The views of a scene show one set of named points, each view turned or mirrored, and shifted as a whole, with a little noise and some points left out.

Scene 1
View 1
Gikav: [-12   7 -25 -26  13  12 -21 -34   9  23  11]
fika: [ -8  19 -17 -17   9   9  -5 -22  -2  13   2]
Fatan: [-22  19 -22 -19   1  20 -18 -27   7  13   4]
bitar: [-50  40 -24 -14 -31  42 -31 -22  12 -12  -8]
sedap: [-11  20 -16 -18   3  12  -7 -20   0  11   0]
ruv: [-12  17 -15 -16   0   9  -7 -19  -2   8  -4]
Zaf: [ -2   1 -15 -20   6   0  -6 -25  -2  17   0]
novu: [-19  19 -18 -17  -6  16 -14 -23   2   5  -5]
Gug: [-14  14 -18 -18  -2  11 -12 -25   2  10   0]
bofu: [ -8  37 -16 -14  14  13   6 -13  -6   8   2]
dibe: [ -6   9 -17 -18   7   6  -8 -24   0  16   3]
Ves: [  1 -11  -8 -15 -13  -7  -2 -19 -10   8 -14]
samo: [ -8   4 -10 -14 -14   3  -3 -17  -8   2 -13]
View 2
sedap: [ -7 -15  -2   5 -16   7   3 -14 -17  -2 -12]
Fatan: [-16 -17  -2  11 -21   8  16 -15 -19   7 -24]
samo: [ 12  -6   7  15 -16  16  -4 -21 -19   1   0]
bitar: [-31  -1  21  37 -61  10  14  -9 -32  19 -23]
ruv: [ -3 -13   0   7 -16   9   1 -15 -17  -1  -9]
dibe: [ -1 -19  -7   3  -6  10   8 -18 -15  -1 -13]
Ves: [ 25  -8   3  13  -2  21  -5 -27 -15   0   4]
Zaf: [  8 -19  -8   3  -1  13   6 -21 -14  -2 -11]
Gug: [ -4 -15  -2  10 -17  10   9 -17 -19   3 -14]
fika: [ -6 -17  -5   0 -12   6   5 -13 -16  -5 -12]
bofu: [-17 -13  -3  -8 -20  -2  -8  -5 -17 -13  -8]
novu: [ -9 -12   3  13 -26   9   7 -15 -21   6 -14]
Gikav: [ -9 -25 -15   5  -6   8  23 -20 -16   8 -29]
View 3
sedap: [-18  -9 -11   4   9  14  12  -1  -5 -33   1]
fika: [-17 -10 -11   3  11  18   9  -5  -6 -35   5]
dibe: [-13  -4 -13  -2  12  18   5  -6  -3 -39   2]
bofu: [-20 -22 -12  15  10  19  18  -5 -14 -26  16]
Fatan: [-26  -9   1   0   6  10  17  -3   1 -37  -9]
Zaf: [ -8   0 -19  -3  15  20  -1  -6  -4 -40   2]
Ves: [ -1   8 -40   2  12  14 -10  12  -6 -36  -3]
Gug: [-19  -6 -10   2   8  11   9   1  -2 -35  -4]
Gikav: [-18  -4   4 -11  12  19   8 -15   4 -46  -6]
samo: [-10   0 -31   7   7   8   0  15  -6 -31  -3]
bitar: [-48 -15   9  14 -12 -17  33  27   8 -21 -28]
novu: [-27  -8  -3   2   3   4  16   6   2 -32 -13]
View 4
fika: [ 26   3  -6  -7   1   2 -16  -7 -10  -8  12]
Ves: [ 12  16 -17   6  21  -4 -11   3 -21   2 -12]
bitar: [ 39  -1  29  39 -31 -33 -36 -13  -1  -4  13]
ruv: [ 24   5  -5   0   0  -4 -17  -6 -10  -5   6]
Gug: [ 29   7   0   2   3  -4 -19  -8 -12  -6   9]
bofu: [ 23  -7 -16 -11 -17  -1 -14  -6  -2 -10  16]
samo: [ 11  10 -19  11  10  -9 -11   4 -16   1 -11]
Gikav: [ 39  11  11 -10  13   7 -22 -15 -14 -11  20]
Fatan: [ 36   5  11   2  -2  -5 -23 -14  -8  -8  17]
sedap: [ 27   2  -4  -2  -1  -3 -17  -8  -9  -7  10]
Zaf: [ 25  11  -9  -8  17   5 -14  -6 -16  -7   5]
dibe: [ 28   7  -5  -8   9   3 -16  -7 -13  -7   9]

In a view up to two points have been moved. Name them for each view, in the order of its rows, or write none.
view 1 -> none
view 2 -> none
view 3 -> novu
view 4 -> samo
